Points on a hilly landscape, in no order, each with its height.
From any point a ball rolls to the lowest of the 2 points nearest to it. It stops when none of these is lower. Distance is the straight distance between rows; heights are no part of it.
Ludaf height 130: [182 144 135 129 208 195 124 157 156 117 100 139 120 126 159 126 138  95
  93 107 132  93 119 117 116 137 106  60 166 107 152 114 124  90 141 210
 150 135  96 130 148 151 170  91 132 126 114 109 144 160  97 176 133 150
 130 177  89 118 100]
kikup height 646: [ 90 110 153 109 153 141 167 152 131 113 174 122  61 119  95 126 149 167
 132 104 142 163 186 156 181 117  97 159 150 135 154 203 130 154 117  95
  94 134 138 127  37 145  74 200 115 189 136 141 123 168  63  94  97 179
 130 132 125 162 112]
dorad height 565: [123 122  94  85 142 163 115 156 174 150 106 101 115 129 162 189 117 120
 127  80 109  70 157 125 182 140 115  97 107 126 136 114 206 122 133 170
 120 136 184  93  84 165 137 107 202 142 112  96 120 130  91 117 141 200
 147 145  48 136 106]
lofaf height 212: [118 124 123 140 120 123 105 140 121 109 100 114 146  81 154 133 114 142
 113 106  88 117 152 107 139  91 131 131 144 150  98 114 197 158 121 148
 157  91  98  89 112 128  83 146 130 131 125  79 127  56 146  92 121 130
 114 101  90  83 147]
fasik height 661: [107 129 142 130 123  85 126  97  95  60 139 170 115 131  93 103 131 184
 155 177 135 190 116 153 132 111 140 193  52 125 142 164 101 126 153  73
 157 119 126 171  92 121 106 186  84 103 145 159 132 133 140 168  89 111
  88 108 160  91 149]
nis height 250: [121 103 151 120 165 125 155  86 134 152 139 139 171 137  68 128 143 132
 188 139 152 116 122  73 126 122 148 149 134 140 148  99  56 160 126  62
 121 136  92 118 146 131 124 124  66 130 144 155 145 175 159 130 110  97
 101  96 184 159 130]
zod height 703: [112 107 115  92  96  87 125 115  89  56 121 143 119  81 113  89 142 180
 141 148 122 159 131 147 174  92 142 153  71 114 103 127 166 146 136 114
 164  97 139 145  74 128  98 176 124 104 131 132 128 127 158 158 113 151
 114 118 137  90 142]
geki height 551: [183 126  93 137 174 107 107 105 122 130 109  99 140 113 183 134 127 120
 122 125  55  92 123 109 107 106 113  75 110 143 120 113 172 113 150 164
 135 134  94  43 126 182  93 134  87 141  79  78 159 131 118 162 161 154
 106 175  75  92 152]
gizu height 358: [102  76 145 161  78 105 133 115  69 148 136 131  80  93  83 146 116 129
 183 147 169 117 146  79 191 140  90 127 101 141 191 183  89 157  78 123
 111 127 173 114  99 172 156 168 155 138 193 136 141 113  99  95 111 121
 137 108 136 115 103]
fama height 404: [125 134 148 138 135 160 151 161 144  91 123 157 153  66 141  97 133 131
 109  62 138 124 164 129 130 145 152  87 178 131 116  46 133 102 153 125
 133 125 108 115 105 118 141 107 166 126  88 171 109 126 202 156 123 106
 122 134 106 146  99]
nase height 740: [123  96  96 109 130 100 125  94 111  86 140 118 106 114 122 125 141 169
 137 129 115 133 135 122 164 140 131 150  55 112 135 135 157 102 140 118
 115 124 170 102  87 177  93 141 126 121 119 149 137 171 124 163 126 157
 115 149 114 108 139]
sapu height 492: [155 137  78 186 120  96 108 121 103 183 129 126  82 155 199 145  97  99
 130 153 112  98 101 127 128 160 104 124  74  87 144 188 131  92  88 155
  63 141 203  79 150 164 171 134 167 125 139  85 136  92  73 117 151 125
 157 144  92 133 124]
lemal height 507: [130 138 144 115 180 149 156 126 163 138 170 100 102 177 120 121 152 138
 101 132 167 155 134 145 116 179 108 142 153  85 160 134  86 100 149 130
  77 142 157 139 108 145 134 118 131 123 115 145 109 204  74 160 145 169
 154 178 147 184 130]
Mipag height 348: [125  90 144 157  39  80 125 101  92 125 148 129 143 114  87  98 149 135
 165 138 151 144 124 110 155  95 148 153 127  98 108 131  91 133 113  78
 126 128 138 131 122 105 142 152 113  97 152 175 134 149 228 115 149 114
 120  94 189 105 141]
desaf height 427: [121 106 129 125  59  93 119 107  89 145 116 113 159 116 125 138 110 119
 127 128 127 132 112 111 116 127 124 126 120 103 114 111 102 135 117  94
 135 123 154 137 155 118 129 139 162 102 152 125 116  95 165 112 139  97
 141 108 154 112 137]
ribu height 497: [150 159 127 136  93 102 130 150  86 169 111 152 136 136 153 157  99  89
 139 148 156 126  94 135 130 172  90 118 127 131 127 140  91 133 102 151
 115 108 153 121 166 161 160 160 160 105 168 126 106  60 103  98 143  94
 160 130 129 128 117]
Beris height 234: [153 144 148 169 136 126 126 145 130 113 162 141 127 131 103  88 156 142
 122 112 128 159 149 154 153 109 122 160 167 145 114 143 135 110 129 141
 121 113 104 112 110 128 116 154 111 122 127 152 150 143 162 129 128 116
 110 109 128 127 126]
Pimom height 505: [123 132  99 172  89  99 167 120 103 184 165 118 128 129  95 137 126  94
 146 141 161  97 120 103 154 177 125 130 122 157 128 140  94 141 106  89
  87 133 177  97 152 147 142 125 149 127 143 208 111 144 158 101 136  86
 134 125 119 170 108]
sado height 347: [118 144 138 159 120 132 117 125 163 113 168 116 129 150 120  91 149 144
  82 106 136 179 124 166  87 120 166 164 147 114  99 106 141 103 152 115
 117 127 139 163 124  74 137 114 144 116 100 165 130 136 181 142 143 107
 153 120 129 134 142]
mov height 257: [141 110 132 147 189 181 114 114 160 138 123 107 126 126 148 120 136 109
 100  81 123  88 170  87 111 118 150  91 175 103 159  88 107  87 105 155
 102 140  84 109 143 127 150  81 127 131 106 112 147 142 135 135 116 130
 120 133 109 136 101]
runa height 771: [ 99 131 133 132  84 121  98 127 110  43 115 156 114 122 143  88 123 166
  89 181 100 186 118 173  73 101 138 147 103 123 108 144 152 124 142 157
 194 113 123 191 145  76 115 124 137 119 125  97 114  97 117 159 120 101
 143 140 140  53 192]
sedat height 613: [136 163 165 181 100  88 142 136  88  95 164 194 107 148 122 108 134 163
 173 155 164 214 129 177 141 153  96 192 105 134 141 157  74  84 136 107
 112 110 135 163 103 155 132 220  87  98 150 177 122  94 119 142  95  84
  98 103 154 118 136]
mozel height 429: [162 147 114 140 166 123  93  87 123 131  72 154 172 141 222 139 103 117
 141 142 108 100  67  96 101 108 141  77  93  80 141 127 117  74 131 151
 120 142  82  93 174 140 161 126  94 119 117  44 139  79  94 162 158 127
 117 153 136 104 114]
Nipaf height 225: [105 183 121 125 132 161 131 178 161 143 105 105 163 140 144 119 121 107
  86  85 117 127 159 141  92 125 168 144 185 147  73  59 151 142 129 127
 142 109 110 126 164  78 116  94 135 131  93 129  96  89 168  84 110 104
 119  93 115 157 119]
koba height 800: [135 115 138 112 147 117  96  90 129 115 134 109 142 144  77 116 136 145
 148 187 109 147  99 117  97  85 143 156 128 164 116 168 128 168 143 118
 162 121  84 133 143 122  90 128  63 131 125 120 148 169 133 146 135 128
 108 136 154 130 177]
degu height 490: [153 117 127 126 146 102 134 127 112 178 141 129 119 129 148 171 108 117
 200 148 120  98 109 118 159 138  90  97 120 172 168 177 108 151 112 135
  73 144 140  60 113 229 130 184 126 161 143  95 149 119  49 109 154 137
 137 145 114 171 122]
vazat height 489: [ 80 139 159 117 166 138 176 151 133 108 109 161 141 107 137 149 107 160
 110  78 143 157 187 139 114 144 153 124 133 148 157 105 100 118 141  75
 139 130 104 154  88 118  90 158 132 175 129 116 100  94  91  93  82  99
 112 111 120 122  93]
Gidad height 472: [107  94  83 110  99 100  74  69 136 165  97 106 141 148 194 201  83 132
 132 127 101  94 103  85 114 108 157 109  62 109 154 153 170 113 138 113
 113 143 180 114 135 116 128 113 162 158 126  53 123  73  72 118 155 162
 170 131 107 117 136]
metan height 352: [ 89 134 128 112  71 142 132 125 127 110 133 122 167 102  73 102 134 136
 122 129 163 137  93 145 139  95 161 161 118 133  93  80 170 175 145 104
 188 110 157 192 134  67 159 102 156  84 139 184 115 145 206 161 116 121
 123  93 181 117 129]
Gekub height 433: [112 136 149 152 100 181 121 121 144 116 112 143 191  85  99 117 138 115
 141 101 171  98  90 112 141 109 140 137 132 150 129 101 147 121 172 130
 181 124 119 155 144 109 161  85 146  88 148 162 131 111 183 164 108 107
  84  85 163 107  94]
liv height 616: [143 155  72 130 193 136 141 161 159 168 109 113 112 156 201 157 104 107
 116 101  94  95 164 135 134 156 125 105 113 121 125 121 155 117 101 141
  69 145 161  68 109 179 118 126 161 159  95  62 124 103  65  97 128 172
 138 143  53 166 114]
befa height 517: [150 154 125 130 149 154 110 147 164 164  98 131 108 162 198 137 102  97
  33 112 123 144 107 133  78 108 143  76 151  55 125 140 122  85 132 148
  93 152 142 158 154  58 177  87 156 146 101  91 109  89 116 156 159 164
 184 162  96 145  84]
dugad height 357: [136 119 142 171 145 134 147 120 146 145 146 127 138 138 134 110 153 115
 140  76 122 122 205 108 129 158 145 116 197  98 143 103  62  90  90 108
  78 141  88  71 124 127 129 119 113 171 100 123 130 135 148  90 131 119
 127 117 124 181 110]
tam height 837: [112 117 102 139 168 132  93  93 163 154 146  86 111 181 105 136 139 140
 104 146 125 125 107 122  95 102 169 175 117 139 116 175 166 127 142 129
 115 129 138 122 145 118 109  88 103 137 107 127 136 168 104 132 143 145
 141 132 134 147 153]
zisor height 416: [120 155  99 110 125 127 160 148 140 180 121  93 151 155 131 149 134  99
 161  93 126  82 177 126 187 173 134 138 155 138  99  82 126 126  93 109
  88 131 148  74 128 152 122 118 164 141 101 124 110 126 124  63 149 141
 126  96 110 218  96]
pul height 729: [114 115 130 179  72 121  88  92 121  39 131 159 132  96 136  66 129 154
  97 165 108 156  92 148  80  98 152 138 114 100 104 125 140 115 144 142
 166 124 114 159 153  70 136 105 144  90 110 150 138 113 219 178 152  88
 130 130 150  56 196]
baf height 869: [132  88  97 134 158 119 121  94 145 163 147  63 120 142  94 133 156 135
 129 131  93 104 155  93 118 125 168 153 122 116 119 101 154 136 113 111
  89 133 127  80 122 131 112  76  86 128  98 147 150 207 158 128 134 156
 110 124 124 152 150]
nozi height 603: [128 103 144 140 156  87 156 136  87 119 158 156  88  89 113 124 120 143
 150 130 114 158 173 120 146 118 111 129 145 161 156 182 102 168 103  82
  97 128 111 111  81 162  89 205 101 171 141 141 140 135  97  94  80 125
 117 135 113 141 121]
Mabar height 354: [182 156  98 148 169 110 151 113 127 123 159 116 151 172 108 104 153 122
 153 154 121 130  99 129 130 153 111 173 117 117  80  96 109 130 132 136
 127 127 110  95 157 162 115 123  64  76 107 173 152 199 185 149 138 106
  88 135 148 132 169]
Dok height 509: [ 87  88 136  70 143 162 116 119 169 133 137  60  94 145 116 163 137 155
  86  88 122 123 165 134 127 109 151 110 143 113 113 112 172 135 135 129
 139 136 131 147  92  97 110 103 156 140 113 115 108 152 110 119 131 191
 163 142 104 147 120]
Tez height 600: [110 191 177  85 166 166 183 189 143 145 122 141 125 147  88 125 133 130
 119 132 156 177 166 188 108 148 122 164 161 177 123  89 107 145 123 131
 137 119 104 201 118 124 125 114  90 143 157 129 132 112  83  60  89  98
  91  84 196 120 123]
Bepal height 434: [ 93 118 147 111 160 143 162 127 152 167 133 111 127 156 126 150 142 130
 182  74 137 104 206 119 168 148 143 114 186 141 163 111  87 127  81 100
  81 145  98  85 113 137 110 128 140 199 104  90 128 127  83  64 124 136
 135  87 134 226  93]
nekat height 596: [137  87  99 155 185 106 121  56 122 122 134 123 129 131 151 129 103 135
 144 153 102 105 101  82  85 135 152 103  55 132 166 128  88 110 124  97
 106 158 109  89 155 162 128 105  93 124 115 114 159 163 127 159 121 108
 100 146 130 104 158]
poti height 810: [104 124 140 154  98 102 105 122  88  74 138 140  77 121 111  90 132 165
 104 171  88 179 157 173 109  90 129 184 124 128  97 189 141 138  97 144
 154 101  99 144 111  99  78 173 103 124 138  97 133 100 109 106  96 114
 126 115 130  80 188]
zud height 437: [158 133 109 103 164 124 139 109 158 113 151 109 151 173 133 117 153 139
 116 139 140 142  96 137 119 177 116 145 104  89 114  82 116  88 163 142
 121 140 148 136 137 145 139  90 122  85 106 160 129 197 145 187 145 144
 127 160 144 149 146]
pufor height 351: [129  64 177  90 119 180 103  92 140  57 147 110 102 129  58  86 197 156
 147 150 124 123 162 130 147  87 140 111 171 108 131 122 135 124 136 175
 180 129  59 173 103  66 131  91 100 117 121 123 140 208 146 188 138 179
 118 135 155 124 134]
diren height 322: [115  99 137 128 120 143 107 121 124  84 110 122 147  49 154  98 122 140
  83  89  99 111 150 102 116  98 147  89 144 122 112  63 158 130 145 141
 154 116  98 105 113 111 125 116 148 115 103 127 119 104 194 155 122 131
 126 139  99  83 143]
zop height 846: [101 171 139 132 100 115 146 181 105 112 152 129  72 139  98 105 139 149
  90 151 114 193 158 217 125 109 130 203 140 162  72 163 173 162 113 128
 133 100 143 181 106  92  93 176 115 122 149 149 123  97 114  68  86 118
 124  85 142 105 163]
mufim height 430: [ 87 153 148 152 125 116 151 170 125 121 115 182 139 101 168 144  88 143
  75 116 135 165 142 156  77 139 159 138 104 154 129 116 163 111 174  81
 135 117 144 166 121  93  96 145 145 150 139 119  87  43 107 102  96  76
 134 107 109  91 119]
sini height 402: [122 138  77 120 103  97  83 125 133 140  80 165 119 137 227 177  65 123
  82 139  98 115  86 130 109 127 127 122  77  89 127 159 212 108 142 145
 134 108 188 133 148 102 129 127 170 136 128  55  98  29  72 122 145 142
 182 141  78  84 143]
fofad height 488: [108 176 139 143  91 107 172 157  91 141 113 149 193 119 102 129 114 100
 160 118 143 143 137 140 130 135 135 158 147 158  90  86  85 175 106  76
 143 106 107 138 149 133 112 159 103 104 152 145 108  69 163  79  83  64
  89  74 165 125 115]
Dato height 247: [172 136 120 172  84  86 157 124  99 110 166 149 139 158  86  87 157 122
 190 151 143 149 124 144 171 130 104 186 136 107  81 121  62 133  91 113
 115 104 115  97 138 158 134 164  54  65 152 194 158 169 216 121 128  96
  92 105 168 103 165]
Bora height 356: [127  97  66 113 107  71 114 109  57 137 129 109  90 129 146 161  90 127
 173 180  96  95 117 122 140 155 107 142  36 137 141 166 138 166  86 131
 108 126 196 100 133 189 116 147 149 112 145 105 143 124  72 108 101 123
 135 145  97 105 163]
rul height 629: [ 85 147 146  65 101 179 151 202 166 154 116 123 124 119 124 163 111 126
  95  74 168 120 152 158 140 157 127 101 167 146 116  88 160 147 156 125
 143 129 175 175 113  98 140 111 213 150 121 152  80 116 122 102 136 142
 174 134 104 175  86]
bes height 438: [137 109 156  70 155 162 134 151 164 133 138  83 127 115  94 143 166 129
 127  79 112 119 173 122 157 108 117 102 214 155 108  99 158 136 143 140
 138 131  81 117  78 122 100 139 118 155 107 114 129 165 122 115 135 178
 126 129 108 180 105]
geluf height 557: [124 110 104 181 132  78 170 127  78 157 175 140  88 115 106 126 129 114
 173 138 123 130 171 114 149 167 128 149 125 147 149 154  74 156  69  71
  54 127 156  78 124 172 113 168 107 148 141 181 142 142 127  86  97 100
 116 108 120 165 119]
sigi height 428: [168 135 125  97 181 114 179 130  92 151 149 128 128 120  95 143 128 121
 216 153 125 118 125 125 183 138  62 128 142 191 144 141  87 180  90 136
  97 123  95  67 104 236 109 188  77 142 126 129 163 148  89 118 115 119
  93 114 139 160 138]
pom height 248: [116 148 153  68 126 155 117 167 155 149 100 139 114 160 152 179 115 120
 124 132 149 122  92 164 139 130  91 112 124 118 154 180 145 124 151 174
 135 137 154 171 117 141 129 146 166 156 152  93  92 120  29 120 154 167
 171 183 119 137 124]
Dipoz height 622: [150  82 143 135  77 133  94  97 144 132 147 102 141  84 111 113 145 103
 106 131 120  99 110  97  96 118 145  85 158 105 117 102 133 117 140 132
 121 150 130 131 148  88 163  63 148 104 117 185 140 158 219 167 174 125
 148 137 147 127 140]
Toluz height 349: [116 110 142 128 161 125 146  86 139  74 136 142 164 117  95  93 143 156
 136 134 137 149 136  84 121 103 167 148  92 106 130  73  86 143 147  65
 163 133  84 142 113  99 111 124  72 104 122 163 150 185 212 158  89 129
  71 105 167 105 142]
sep height 678: [ 86 176 160  85  86 167 174 213 129 150 102 146 144  97 100 140 105 114
  94 114 165 134 132 174 135 144 123 125 160 186 104  80 157 169 146 136
 177 106 160 209 132 109 152 116 175 130 168 156  98  93 134  80 111 104
 130  95 149 118 102]
Figor height 560: [150 171 149 191  89 106 144 142  96 133 148 165 119 167 124 120 127 126
 152 154 183 183 100 159 124 171  97 155 139 118 124 127  54  93 111 140
 111 116 149 161 161 158 178 176 138  89 170 179 115  96 141 122 139  72
 145 117 174 119 129]
kerov height 566: [131 157 116 114 194 158 162 178 184 150 133 117 111 151 157 142 134 116
  90  89 133 144 158 149 110 161 124 116 163 111 139 126 132  96 142 129
  84 143 143 100 106 150 121 120 151 160  83 113  99 151  69 137 138 164
 156 169  81 195  96]
mose height 506: [124  65 110 126  95 136  82  86 156 148 100  89 127 105 163 173 117 123
 123  97  91  61 140  90 146 109 156  82  99 114 139 126 197 105 126 151
 118 147 152 103 102 119 139  86 176 141 127  74 130  91 123 112 166 181
 147 120  81 107 115]
reni height 346: [172 169 120 101 174 136 158 162 102 121 137 133 120 121  79 114 138 110
 151 146 122 125 146 159 175 120  74 165 164 174  99 134 139 172 104 162
 142  97  91 107 110 170  97 162  99 125 122 138 157 151 114 114 106 125
  82 119 124 122 141]
Renel height 652: [ 94 152 190 100 153 148 154 153 145 100 153 132  92 149  85 104 152 175
 110 134 160 211 165 196 117 128 122 161 140 141 138 129  99 114 135 129
 147 135 102 216  86  92 119 163 105 144 141 112 131 153  76 107  93 133
 116 116 172 102 139]
Pizu height 764: [160 122 144  93 127 116 101 100 126 114 105 115 188 111 119 130 144 109
 155 161 110 112  62  91  97 113 121  84 133 151 126 123 110 135 162 140
 189 138  86 131 171 139 120 126  98 111 138 108 135 143 139 173 148 128
 114 155 156 129 149]
suvim height 608: [140  87  95 117 135 148  74  69 143  81  90  99 139 115 138 129 149 137
 121 156  74  87 116  94 105  89 155  85  96 126 128 118 174  97 146 178
 179 128  92 107 138 132 116  74 106 139  93  81 140 143 122 194 149 166
 115 167  95  83 159]
pozal height 205: [146 145 139 113 100 143  88 165 159 124 103 149 138 118 171 133 110 119
  71 114 114 134  80 160 108  97 122 109 148 128  94 135 195 119 167 187
 152 119 133 145 138  98 132 115 168 130 122 101 101  80 126 155 169 137
 177 154  85 107 133]
Gisaf height 546: [113 182 174 120 109 102 185 197  89 136 122 172 143 128 105 136 121 123
 137 157 155 192 156 197 114 150 125 157 144 190 115 118 103 166 124  88
 128 106 131 199 116 123 116 182  96 131 165 160 108  66 104  67  76  76
  89  77 181 113 114]
rov height 550: [186 124  63 165 110 102  91 110 128 168 113 116 120 126 208 136 114  88
 118 138  86  76  83 103 121 152 123  80  80  91 126 144 171  91 112 169
  88 153 170  60 155 153 180  76 150 119 106  93 144 112 140 143 184 147
 150 155  85 113 116]
luzis height 494: [175 143 110 160 171  98 123 125 135 150 118 134 149 127 220 120 110 110
 111 113  80 111 110 104  87 136 132  74 128 119 129 108 109  87 127 128
  91 147  89  53 154 150 119 133  99 144  88  91 140  90 137 140 154 115
 120 163  93 130 120]
Nem height 657: [168 110  50 119 147 138  79  75 137 103  94 114 132 157 167 142 132 111
 132 179  85  87  59 101  77 134 145  78  66 107 161 170 165 103 150 162
 156 156 133 111 188 128 140  46 109 136 100 105 144 171 103 203 164 151
 135 189 105 117 148]
nipe height 316: [132 134 112  81  96 136 100 163 175 169  70 143 139 129 208 189  75 106
  76 104 107  98 101 115 125 112 127  74 137 108 110 127 197 146 149 157
 148 125 169 139 141  80 139 114 191 148 131  65  87  41 111 113 156 169
 197 138  57 126 114]
soti height 439: [138 191 111 141 134 130 124 150 166 140 131 136 131 199 177 103 112 122
  46 125 136 180  94 171  47 132 154 142 136  73  97 105 116  89 142 134
 107 139 157 172 183  63 157  86 142 108  97 134 109 103 150 150 145 117
 173 134 135 133 133]
naz height 552: [102 124 126 150  94 109 116 109 106 181 143 105  87 179 174 147 108 129
 120 126 134 133 144 136 135 152 108 153 109  73 145 183  98  85  99 108
  49 149 200 101 123 142 132 156 182 140 136 100 121 110  70  99 153 155
 179 129 143 166 134]
zukes height 60: [165 122 118 152  97 116  90 134 109 114 111 131 141 104 151 111 122 106
 117 139 104 102  94 134 126 119 103 122 135 139 115 166 174 125 126 185
 152 113 117  91 151 135 132 123 144 107 129 104 139  93 140 145 166 109
 131 144  95  96 144]
Nog height 684: [136 101 146 185 119  99 120  83 108  62 142 167 117 103 149  89 123 152
 108 152 135 155 109 121 107 142 123 116  97  94 152 135  79  73 138 122
 137 143 116 140 138 125 134 138 138  93 134 153 145 134 179 176 133  90
 123 156 138  74 157]
gugug height 251: [100  50 153  80  92 169  88  85 133  89 131  87  82 146  63 132 171 146
 148 164 139 112 131 130 138 114 130 116 122 101 157 172 136 132 142 155
 164 148 115 180 120  78 125  72 146 130 138 113 127 207  85 171 155 169
 160 150 152 129 132]
Lomu height 690: [ 66 162 152  82 174 160 193 184 142 138 142 129  78 152 103 166 131 142
 154  99 143 166 198 182 167 158 111 152 179 163 144 155 105 165  97  91
  91 139 116 147  64 130  69 178 119 197 125 118 111 118  39  36  82 142
 121  88 153 190 116]
finab height 422: [124 137 158 148  85 124 147 128  84 117 114 145 187 109  74 101 129  99
 185 144 145 123 105  93 145  95 104 154 152 142 114 114  56 188  96 107
 172 110  79 130 170 139 147 137  74  81 176 142 137 109 184 110  86  93
  66  78 194  96 135]
lik height 431: [128  90 108 181  96 112 113 124 111 167 139 121  93  97 139 146 111 104
 142 126 133  74 126  90 159 153 107 108  91 130 173 162 132 120 100 145
  92 136 187  97 115 153 163 121 193 140 158 120 147  99 116 100 139 120
 156 131  88 113 103]
lev height 567: [160 128 143 184 109 143 136 115 143 148 160 129 136 115 109 117 147  93
 133 111 176 120 119  97 131 159 119 107 162 120 139 109  88  96 134 137
  97 140 135 111 149 127 173  90 147 119 136 201 132 149 201 148 166 100
 137 125 144 157 107]
tero height 253: [101 114 163 123  75 133 126 106 137 125 166 113 139 147  54  90 162 156
 160 136 180 151 109 123 169  98 142 181 124 122 126 123 116 157 147  87
 148 127 121 187 111  65 147 127 110 104 155 178 134 182 177 132 138 129
 120  76 199 142 117]
kaneb height 571: [ 90  93 123  70 100 160 127 145 159 128 144  98  88 105 113 149 116 146
  67  98 144 128 129 149 124 129 136 111 142 112 112 103 194 157 164 128
 128 128 194 164 108  85 151  82 201 132 101 177  98 173 150 165 138 167
 200 169  94 147 129]
Pum height 252: [182 163  70  89 181 154 108 160 145 146  84 130 127 145 181 154 114  79
 109 123 105  79  79 131 123 141  96  74 114 107 125 131 183 124 138 210
 151 130 145 107 167 160 165  88 138 127 102  87 135 145  87 170 141 172
 147 193  75 127 110]
tem height 643: [110  92 126 169 145 108 116  95 107  92 115 152 111  92 146 122 102 140
 109 135 116 117 132  96 112 122 127 117  78 126 178 147 105 113 118 119
 134 129 125 127 130 132 122 131 143 132 145 103 141 109 115 141  93  93
 117 136 105  57 144]
Zuke height 353: [147  77 170  83 130 130 124 120 120  96 134 118 107  82  74 102 174 151
 142 130 109 131 169 118 184  88 106 106 165 131 135 147 125 150 117 139
 150 123  73 126  70 125  98 157  97 144 135 109 155 182 136 142 126 186
 110 136 137 116 124]
gunu height 345: [178 171  73 114 158 150 108 135 127 168  75 116 190 136 192 144 111  73
 139 125 106  51  59  87 103 129 125  82 100 113 120 104 154 131 132 182
 151 135 113  96 211 152 174  83 107 105 115  91 143 104 135 153 136 131
 118 147 115 125 106]
raf height 271: [114 114  97 150 103  94 133  95  60 130 143 136  81 141 103 133 110 133
 182 185 155 122 113 117 163 170  90 167  48 115 159 173  81 143  94 115
 110 129 187 127 139 181 145 144 135  91 165 178 146 155 101 137 105  96
 113 140 149 105 137]
ber height 723: [134 166 147  67 129 149 127 171 134 121 108 125 173 105 105 133 126 110
 121 118 132 134 101 136 119 121 113 111 160 173 101  96 151 163 157 149
 187 115 108 167 139 135 114 143 129 116 145 124 111 110 126 122 116 124
 116 135 138 130 128]
Moda height 124: [111 117 151  88 102 156  84 122 132 129 117 113 104 161 107 144 138 123
 116 157 158 132  94 140 102 135 107 104 128 104 160 175 117 118 144 164
 158 145 153 201 150  97 149 102 173 136 151 114 111 159  67 162 165 141
 183 172 146 127 128]
zirip height 133: [112 137 142 155 131 132 173 118 142 143 178 159 150 145  52  91 168 140
 174 119 192 138 145 104 170 135 142 175 148 153 139 121  89 163 140  54
 119 118 103 145 112  82 137 137  75 145 140 212 129 181 178 108 111 108
  95  81 177 184  79]
soz height 547: [168 122 102 153 169 124 118  99 118 153 127 135 119 147 138 130 121 116
 173 158 125  98  87 118 122 136 116 123  92 144 160 181 111 122 113 159
 113 135 116  79 167 200 137 123 101 124 131 105 167 148  82 154 144 106
 113 146 123 136 137]
mame height 426: [ 92 142 148 129 188 132 155 121 145  84 127 151 152 116 118 125 114 157
  98 117 136 169 138 128  87 131 165 141 106 155 147  89 103 124 171  72
 162 135 104 180 110 110 104 128 107 130 121 149 120 142 141 148  84 105
  93 133 140 101 127]
daz height 339: [140  84 174 141 114 135 131  93 118 123 135 152 166 100  64  98 164 144
 194 111 139 128 146  66 165  76 124 134 166 138 154 133  62 153 104  84
 148 129  54 114 128 115 140 140  39 140 163 141 165 144 193 128  91 131
  70  73 184 128 109]
vem height 330: [130 173  94 106 120 150 126 164 159 183  95  97 173 143 159 154 119  80
 112  86 121  65 139 102 126 139 158  96 164 127  88  61 155 127 122 135
 124 127 133  95 175 109 140  75 162 125  87 128 103  93 162  94 141 133
 136 111  90 203  79]
Bureb height 350: [115 144 167 129 130 126 119 148 138 126 118 178 126 133 154 149  99 152
 108 141 140 165  99 161  96 123 122 130 119 150 150 181 138  98 169 113
 137 133 122 179 119 132 109 172 130 150 163 107 100  82  47 116 130 105
 145 153 127  98 125]
gedu height 77: [107 151 136 140 117 143 142 163 135 135 141 109 139 122  84  95 141 120
 104  98 134 137 165 142 134  97 151 171 197 173  76 107 156 183 108 117
 143 100  88 137 131  74 103 131 105 134 116 159 126 131 181  60 110 123
 112  79 140 149 115]

For each start below, name the point where the ball stops.
koba => Moda
liv => zukes
suvim => Ludaf
zop => zirip
Tez => zirip

Call two points neighbours if one is among the 2 nearest of the other. Go from one point of each pair to the other, from neighbour to neighbour, staying as low as possible. Name the highest point that can't be avoided.
Ludaf, Moda => liv
Dato, Moda => vazat
Dato, zirip => Mipag
